Each row is a point on a landscape with many valleys, with its height.
A ball rolls from a point to the lowest of its 2 nearest points, and stops where none of them is lower. Distance is the straight distance between rows; heights are no part of it.
vok: [150 184 201 106 142 100 108 135 164 157  71 155 139 165 106 132 190 112
 110  53]  (h 148)
Depe: [107 148 134 115 145 179 123 179 163 105 181 119 100  99 147 118 170  80
 107 103]  (h 279)
nog: [147 145  82 176 133 140 160 145 143 131 160 137 174 100 125 127  87  82
  91 144]  (h 634)
gugo: [116 107  93 111 154  94  98 179 157 114 145  89  74 144 136 157 122 113
 102 159]  (h 265)
Mol: [141 128 128 133 131 140 133 133  58 149  63 131 125 106  76 175 110 154
 156 110]  (h 646)
kabob: [150  96 125 120 155 125 146 125  91 160  99 144 117  93 125 171 104 191
 187  99]  (h 589)
bisi: [120 110 161 129 158 179 102 143  97 125 130 195 119 164 133  96 126 161
 128 141]  (h 756)
vasen: [110 148 153 123 105 107 116 135 110 121  67 131 102 145  93 172 106 109
 146 110]  (h 697)
zuvi: [123 125 142  93 198 166  91 101 117 127 123 150 135 123 134  98 143 150
 114 151]  (h 734)
Fevi: [ 94 135 172 140 124 131 106 125  99 161 139 100 131 105 133 136 126 177
 157 108]  (h 657)
Gadu: [140 117  92 142  84 195  98 121 106 135 130  92 148 146  94 153 102 199
 120 137]  (h 201)
vorof: [122 125 111 105  78 160 129 104 176 108 123 156 131 196 121 112 115 108
  82 164]  (h 228)
Nef: [123 104 115 117 116 137 104 141  72  78 151 133 143 106 114 154  84 175
 174 169]  (h 344)
milin: [116 104  76 142  85 113 153 126  98  87 138 124  85 129 144 117 124  71
 149 161]  (h 318)
foter: [103 161 147 107 147 166 113 125 103 159 118 173 123 108 103 180 179 111
 116  96]  (h 161)
Nel: [140 107 104 127 125 183  69 137  87 106 151 101 140 121 102 164 101 184
 130 183]  (h 232)
git: [134 153 132 151  78 150 155  72  87 193 130 137 164 129 127 122 127 131
  77 117]  (h 271)
geno: [130 158 160 121 166 180  94 160 132 140 140 142  98 125 125 136 150  86
  97  98]  (h 234)
Tum: [120  95 136 113 137 121 127 136  87 135  91  74 128 149  76 137 108 229
 115 174]  (h 367)
Digus: [ 92 144 157  86 157 150  99 114 109  92 127 120 131 134 128  61 162 115
 106 137]  (h 749)
rafef: [121 143 133 106 140  78 138 160  81 100 152 107 149 125 130 118  96 114
  83 138]  (h 779)
Fem: [161 117 168  87 159 108  91 116  73 162  78  84 136 138  81 134 132 229
 136 154]  (h 310)
vuku: [111 109  67 105  69 165 114 140 144 142 101 121 159 178  97 133 111 166
 122 120]  (h 187)
nilom: [116  98  84 152 149  83 139 150 153  70 193  97 157 116 155 134 108 156
 130 166]  (h 353)
nos: [122 130 151 172 154 172 100 153 117 190 145 126 127 106 127 146 104 155
 139 129]  (h 684)
Karo: [101 112 135 133 110 115 158 190 182 120 105 111  89 194 128  87 109 125
 109  93]  (h 415)
kir: [ 92  96  48 142 174 116 140 151 140  87 123 119 122 113 119 181 156 147
 136 150]  (h 434)
goso: [105 101 117 117 143 132 138  95  83  98 178 178 131 124 152 120 152 150
  93 191]  (h 738)
daza: [178 187 190 120  82 110 164 126 205 145  94  96 151 114 109  95 139  65
 132  83]  (h 574)
kipa: [119 100  98 106  80 125 167 148 143  88 142 121  56 164 157 101 164  77
 141 114]  (h 186)
laz: [140  85 112 139 181 113 144 144 118 135 130 153 111 107 166 135 122 176
 186  97]  (h 541)
Pek: [128 155 157 123 126  91 135  37 150 153 119 116 118 107 138 174 129 109
  97 152]  (h 594)
Rosu: [121 124 128 178 116 181 103 142 135 162 195 143 132 105 140 145 112 124
 119 154]  (h 663)
gupat: [111 147 127 143 102 178 152 186 164  67 146 110 122 119 129  99 128  75
 130  95]  (h 319)
Ladug: [135  90  89 218 124 137 140 186 107 114 139 171 110 172 130 142 117 135
 156 139]  (h 493)
mobu: [148  83  77 150 180 154 154 122  78 169 152 141 116 129 159 112 172 173
 101 124]  (h 688)
Pok: [119 108 120 129 118 116 164 110 122  93 198 183 162 131 177  92 124 130
 100 157]  (h 758)
nema: [110 130 162 102  71 143 111  77 175 135 115 118  96 124 146 140 127 138
 185 103]  (h 599)
Zafov: [158 103  91 144 138 132 173  88  67  93 118 162 129 134 161 110 116 143
 137 128]  (h 542)
zur: [ 95 155 208 134 115 122 106 148 144  92 103 133 101 164 109 135 115 110
 138 114]  (h 723)
finur: [149 163 144  97 139 147  74  81 116 147  59 147 170 131  78 140 165 139
 149 107]  (h 315)
soget: [140 192 174 147 128  94 135  96  98 170 112 122 190 113 111 149 194 131
  79  78]  (h 151)
zod: [119 129 133  92 104 148  92 146 152 121 105 140 148 196  96 131 114 150
  86 131]  (h 281)
rofeg: [123  97  81 162 161 147 119 137 147 173 191 148 132  88 147 148 146 115
 120 179]  (h 633)
Kani: [151  92  74 218 164 123 133 199 124 123 180 156 162 149 112 142 139 145
 160 161]  (h 550)
tapiz: [159 151 169 120 116 121 137  55 139 136 121 169 120 124 144 176 103 106
 112 122]  (h 615)
tebus: [127 133 144 142 115 127 175 164 195 126 123 168 110 156 132 129 105  96
 103 108]  (h 383)
Motat: [107 100 111  99 174 131 132  93  98 153 140 137 108 115 152 112 171 148
 100 158]  (h 715)
Ruto: [132 100  46 165 145 148 117 189 123 120 200 143 144 128 132 120 159 102
 123 147]  (h 593)
bepav: [175 112 132 135 117 100 125 122  60 176 145 100 112 112 145 144  71 139
 140 143]  (h 815)
lutu: [121 175 132 155 128 135 167 121 126  92 144 121 173  78 125 105 100  77
 110 124]  (h 614)
guken: [108 126 111 118 142 117 190 110 142 107  71 169 129 109 122  94 125 101
 153 118]  (h 526)
zitaf: [131 100  89 178 109 137 169 151 155 125 135 173 111 146 144 129 119 116
 144 108]  (h 429)
feriz: [ 79 124 188 136 146 144  94 161 147 108 128 150 104 139 129  88 105 129
 160 142]  (h 741)
dasuz: [ 85 133 167 137  95 104 160 125 142 133  81  97 127 187 113  65 107 151
 117 107]  (h 453)
supa: [117  98 123 151 149 117 129 134 105 111 136 111 163  75 120 125  72 201
 182 164]  (h 428)
fes: [152 155 183 106 163  81  80 108  90 166  65 119 161 131  91 135 166 173
 137 118]  (h 250)
nen: [121 100  67 113 129 112 160  87  93  93  77 146  92 131 136 117 132 102
 158 149]  (h 446)
tupur: [135 157 152 148  86 149 114 127 147 156 109  71  81 144 125 120 127  71
 116 118]  (h 500)
zik: [150 126 134  86 116 127 109  77 136 173 156 145 152  70 161 126 119 124
 171 112]  (h 761)
modon: [ 84 144 174 142  71 134 133 104 136 145 131  85 107 120 150 115 135 144
 172  70]  (h 628)
lodu: [118  95  81 132 120 123 148 109 129 153 145 170 152  93 125 150 119 145
 154 173]  (h 676)
kovim: [125 144 129 102 124 123 108 106 141 123 160 129 125  58 147 185 113 109
 159 122]  (h 742)
nuze: [121  81  96 109 163 137  90 124 148  82 105 106  94 165 141 101 118 154
 162 151]  (h 543)
pubo: [114 162 192 136  91  74 128  97 128 137  87  71 133 176 125  88 156 142
 107  95]  (h 483)
merik: [ 77 106  71 114 143 152 132 154 109 128 104 116 113  99 112 163 155 146
 160 101]  (h 351)
pigab: [131  99 106 125 167  70 130 169 197  88 176  90 103 142 168 121 121 131
 120 146]  (h 316)
rubab: [110 160 138 115  75 165 148 156 191  94 127 118 137 142 108 133 134  96
 112  78]  (h 350)
Fisi: [167 140 121 153 105 173 124 130 120 184 104 134  98 147 120 115 105  74
 125 111]  (h 447)
Lebiz: [154 179 187 124 110  68  94  62 138 148 110 102 146 110 115 121 140  84
 119 164]  (h 576)
gakim: [160 133 131 110 139  79 137 129  76 159 118  89 148 127 119 136  90 147
 100 133]  (h 794)
bep: [139  89  79 138 141 128 135 168  45 138 185 114 118 111 152 143 150 163
 133 132]  (h 648)
fak: [149 121 144  90  97 152 107  83 184 101  99 115  84 149 151  90 121 109
 175 129]  (h 566)
famem: [159  95  70 124 123  80 184 130 154  77 148 117 101 183 180  93 158  98
 112 113]  (h 79)
Pevu: [111  82  55 146 179 120 113 146 187  81 114 116 127 144 134 134 139 165
 174 139]  (h 489)
Fati: [163 191 220 125 114  87 150 137 171 123 128 127 164 103 132 113 124  90
 141  61]  (h 584)
zuva: [142 140 155 138 118 134 121  99 161 105 110  89  69 127 146 118 101  80
 136 151]  (h 532)
sul: [118 160 171 114  92 112 192 113 168 133  68 144 145 120 109  68 131  75
 138 107]  (h 558)
pemuz: [136 165 170 153 133 134 128  95  88 209 136 122 163 132 115 127 153 153
  57 123]  (h 207)
sog: [156 159 185 101 173  86 104 130 106 185  84 134 130 144 107 131 153 117
  95 108]  (h 198)
muko: [136 196 188 125 108  82 120 109 145 148 103 133 162 124 118 133 227 122
  99  47]  (h 110)
busal: [149 136 111 150 104 184 148 101  82 172 133 184 139 122 136 106 124  97
 118 124]  (h 361)
tebi: [166 116  47 144 119 161 112 160 117 110 174 148 168 120 119 143 105 107
 105 164]  (h 630)
vut: [ 99 132 111  76 114  98  91 152 184 125 132  78 111 126 109 160 121  95
 108 160]  (h 208)
Vomi: [ 99 136 107  97 158 166 109 166  91 115 113 142 135 125  92 192 159 150
  99 119]  (h 249)
Mavo: [112 120 127  95 147 110 138 176 110 112 147 107 125 137 144  64 131 110
 112 106]  (h 765)
rinab: [144  71 102 167 187  84 150 136 127 130 149 125 141 102 160 130 107 203
 187 152]  (h 491)
memu: [139 169 172 117 151  83 157 118 139 134 135 146 188  82 135 123 101 120
 113 100]  (h 596)
bos: [150 115  74 143 125 126 136  95 157  96 158 156 135  74 157 167 113 114
 178 125]  (h 717)
tofa: [120 119 123  92  78 128 107 132 223 124 151 107 104 150 127 129 113  96
 108 170]  (h 158)
kapu: [149 164 176  90 107  97 110  72 127  78 129 110 112 121 131 110 115  60
 114 165]  (h 559)

For each start below, name the point where the ball stops.
memu: famem
fak: muko
Lebiz: muko
gakim: Motat
vasen: vuku
nuze: foter

For each start below, name every point that the ball comes to, in order.
Fevi: modon nema fak zuva tupur Fisi busal git pemuz soget muko
zur: vasen Mol kabob laz rinab supa Nef Nel Gadu vuku
nog: lutu memu Fati daza sul guken nen milin kipa famem
tapiz: Pek Lebiz kapu zuva tupur Fisi busal git pemuz soget muko
